Each scene shows the same named points in several views. A view is turned or mirrored, and shifted as a whole, has a little noise and may leave points out.

Scene 1
View 1
k_204: [ 11  12  -3   8  12  -2   9   4   1  -1  -8  -8  -3  -8  -2  18  11   0
  11   2  -6  22 -15]
k_808: [ -1  14   7  -6  23  23  11  15  10   8 -20  -8   2   0  12  19   7  -4
  -9   2   2  16  -1]
k_805: [-11   9   0   3  11   7  17  -2   1   2   0 -17  -2  -4  -8   1   2  13
  -1  10   9   5  -9]
k_861: [-12   4   1  -3   8   8  24 -10  -7  14   9  -6  -2  -8 -15  -9 -13  10
  12  30  21 -10   0]
k_161: [ -9  -4  -2  -7   9   5  13  -7   0   7  -1  -1 -13  -5 -19  -5   3  13
  17  26  16 -10  -6]
k_871: [-6  7  4 -5 11 13 17 -3  1  9 -6  0 -2 -5 -7  3 -3  4  5 20 14  0 -3]
k_653: [ -1  13   8  -1   6   7  14  -6   6  -1 -20   9   0  -3  -9  17   6   0
  -1   5   5  13 -11]
k_657: [-11   3   4  -9   4  15  14  -5  10  -3 -19  15  -4  -1 -13   5   4   4
  -3  15  15  -2  -5]
k_498: [ -5   6  -2   4   4  -2  16 -10  -3   0  -1  -4  -7  -8 -19   1   2  11
  11  13   8   4 -14]
k_402: [-6  4 -1 -3 14 16 19  3 -2 12  1 -6  0 -7 -3 -3 -6  4  9 24 16 -4  3]
k_88: [  0  11  10  -7  23   0  10  -3  -2  16  -7 -14 -14   1  -7  17  10   9
  15  11   0  13 -11]
k_286: [  4  15   9   2  -7   0  24 -23  -2   0 -13  27   4 -11 -23  11  -9  -6
   8  18  12   9 -11]
k_673: [-10   8   5  -3   5  12  23 -10   0   6  -5   5   2  -6 -13   1 -10   4
   3  22  18  -3  -3]
k_893: [-10   6   2  -4  13  10  16  -1   2   6  -4  -8  -3  -3  -7   2   1   8
   4  17  12   0  -4]
k_703: [  0   4   2  -2   2   5  17  -9  -1   4  -8  14  -3  -9 -15   4  -3   0
  13  21  13   0  -5]
k_608: [ -6   4  -2   1   4  -6   9 -10   3  -7  -9  -3 -12  -4 -21   7  13  15
  10   6   3   8 -20]
k_758: [ -6   9  -7   6  -7  17  18   0  10 -15 -14  15  13 -11  -8  -1  -5  -4
 -12   8  15   4  -5]
k_160: [ 4 10  7 -4 14  7 16 -3 -2 12 -9  3 -4 -6 -6 13  0 -1 12 17  6  8 -6]
k_624: [ -8  12   8  -2   2   9  21 -13   4   0 -12  10   1  -4 -17   7  -4   3
  -3  13  13   4 -10]
View 2
k_498: [  7  -3  -7  13   3  16  -3 -14  -3  -4  -1  11  -4   6  -1   2  18  -6
 -10  12  12  -8 -13]
k_703: [ 10   9  -5   9  -3  16   3   0  -3  -6  -5   7 -12  14   6   6  14  -9
  -3   8   2  -3 -14]
k_673: [ 17   0 -11  18  -9  18   3  -6  -4  -2  -8   6 -13  17   3  13   9 -12
  -5   3  -2  -6  -8]
k_657: [ 13  18  -7  14 -20  21  -5  -2   2  -4  -2  10 -10   9  -6  18   9   3
  -3   1   3  -8 -15]
k_871: [  8  -1  -5  18  -8  14   2 -14   0  -3  -5   2 -12  17  -1  13   8  -1
  -3   4  -1  -5  -9]
k_808: [-11   2   4  15 -26   4  -5 -23   9   5  -5   4 -12   5  -9  15  -6  24
  -8   7 -13  -1   7]
k_160: [  3  -2   0  15  -7  10   2 -13   1  -1  -6   4 -14  11   3   6   7   2
  -6   9  -1  -2  -6]
k_88: [ -4  -9   5  21   1   8   0 -26   7   1  -2  -3 -18   4   1   1  13  19
 -12  13  12   1 -11]
k_624: [ 16   7  -8  15 -15  18  -6  -3   1  -2  -7  13 -13   4   2   9   7  -6
 -11   6   3  -7  -7]
k_861: [ 19 -14 -13  24   5  18   8 -15 -10  -4  -8  -2 -11  28   3  13  16 -18
   1   1   2  -6 -13]
k_653: [  3  11  -1   9 -18  13  -8  -6   7   0  -3  12 -13  -3   1   5   4   8
 -13  12   3  -3  -4]
k_608: [  4   4  -6  11   0  17 -10 -13   1  -4   6  14  -2  -3  -5   0  20   5
 -15  14  20 -10 -19]
k_402: [  4  -7  -7  19  -4  13   7 -19  -5  -2  -7  -1  -9  27  -4  15   9  -4
   3   2  -6  -5  -7]
View 3
k_286: [  1  -9  10  -6   6  -4   4   0   4  -3  -2   2 -19  -2 -15  -6 -34  -8
  -6   8  11  28  20]
k_758: [ 12  -8  15  -5  16  -2   3  -5   2   1   7   6 -18  12   2   9 -15  -1
  -9  12 -10   9   2]
k_498: [ -3   0  16  -5   1  -4   8  23   3  -3   5   8 -16 -10 -10  -2  -5   2
  -5   2  11  17  -1]
k_160: [ -6  -9   0   4  -1  -3  10   4   8  -2  -2   0 -10  -9 -18  -4  -7  -4
  -1   2  18  10  -5]
k_871: [ 1 -9  5 -3  2 -1  8  8 12  7  1  2 -9 -5 -7  2 -2 -4 -5  7 17  5 -5]
k_805: [  0   1  15  -2  -3  -6  10  11  12   1  11   9 -10 -16  -9   1  14   3
  -4   9   7   3 -14]
k_402: [ 5 -8  5 -5  5  4 11 10 13  9  2  0 -8  2 -7  3  7 -4 -3  4 25 -1 -9]
k_673: [  5  -8  10 -10   5   0   6   8  14  10   1   2 -13  -2  -5   0 -10  -6
  -7  11  20   9   6]
k_893: [ 0 -6  9 -5  1 -3  9 14 11  6  4  5 -9 -9 -6  3  4  0 -5  8 15  3 -8]
k_861: [  7  -3  14 -15   3   8   8  24  17  13   3   2 -11  -2  -7  -1   4  -7
  -5   7  37   7   5]
k_653: [ -5 -11   3   5   0 -13   5  -4   5  -5   2   6 -12 -12 -11   1 -16   0
  -7   9  -4  13  -4]
k_657: [  0 -17   2  -5   6  -8   3   8   7  10  -2   5 -10  -6   4   6 -19   1
 -12  12   1   5   0]
k_161: [-3 -9  7 -9  2  0  9 36  6 11 -3  4 -9 -6 -2  1 -4  3 -6  1 24  8 -2]
k_204: [-10  -2   7  14  -2  -9  12   3  -5 -18   6   4 -14 -11 -24  -2   1   5
   4  -3  -4  16 -15]
k_703: [  0 -10   5  -5   6   0   7  14   3   3  -3   1 -14   0  -9  -1 -18  -4
  -4   2  16  16   5]
k_808: [ -4 -13  -5  13  -2 -10  10 -20  12  -1   3   2  -4 -10 -13   6   6   2
  -3  10  -5  -7 -25]
k_624: [  1  -8  10  -7   3  -7   3   3  10   3   2   7 -14  -9  -6   1 -18  -3
  -9  14   5  14   7]
View 4
k_893: [  5   2  -9   0   5  -3 -12   9  11   2   2  -2  -5  14   1 -10   8   3
  -1 -15   5   1 -13]
k_758: [ 16  13 -15   7  -1   1 -29  -1  28   9  16  -4  -4   2  -3  -6  -9   6
  23  -6  -7   3  -3]
k_88: [ -1 -13   2   0  11 -13  -2  17 -10   2  -1  -5   1   7   5  -6   9   1
  -6 -11  12  -9 -12]
k_861: [  7  -1 -16   0  10   7  -3   8  22   0   8  -8 -14  16   1 -18  17   1
 -12 -19   6  24 -13]
k_161: [ 11  -3 -17   2   3   5 -13  14   1  -4   6   0 -19  15   1 -13  16  -8
  -6 -15   2  15 -12]
k_608: [  9  -1   1   5  -3  -8 -24  13 -13  -2  18 -10 -12   3   2  -3   7  -7
  11 -14   7   0 -15]
k_160: [  6 -10  -8   3  12  -5  -3  13   5   7   3  -2  -2   3   2  -7   2   3
   1  -4   4   2  -4]
k_871: [  6  -1 -16   2   8  -2  -9  10  14   6   3   0  -4  11   2 -11   6   3
  -2 -11   2   5  -8]
k_204: [  4 -14  14   2   6  -8  -7   9 -12   0   2 -10   5 -10  -5  -3 -10   5
  16   0  15 -14  -5]
k_286: [ 15  -8 -17  15  11  -8 -12  13  12  16  29 -12  -7 -13  11  -3  -2  -1
  14  -2  -6  20   4]
k_402: [  7   0 -14  -1   8   7  -5   6  20   1  -6   1  -6  15  -4 -15   7   5
  -5 -11   5   8  -8]
k_498: [ 10  -1  -5   3   1   3 -15   9   1  -3  12  -9 -14   4  -2 -10   7  -4
   6 -13   6   9 -12]
k_624: [ 10   2 -16   9   7 -10 -19  10  15  12  20  -6  -3   4   9  -5   3   2
   9 -12  -5   5  -7]
k_805: [  3   5   0  -1   3  -4 -15   5  11   0   7 -10  -3  12  -1 -11   6   5
   2 -19  11  -1 -18]

In a view up to two points have been moved. Name them for each view, in the order of its rows, or write -.
view 1: -
view 2: k_160
view 3: k_805
view 4: k_204, k_498
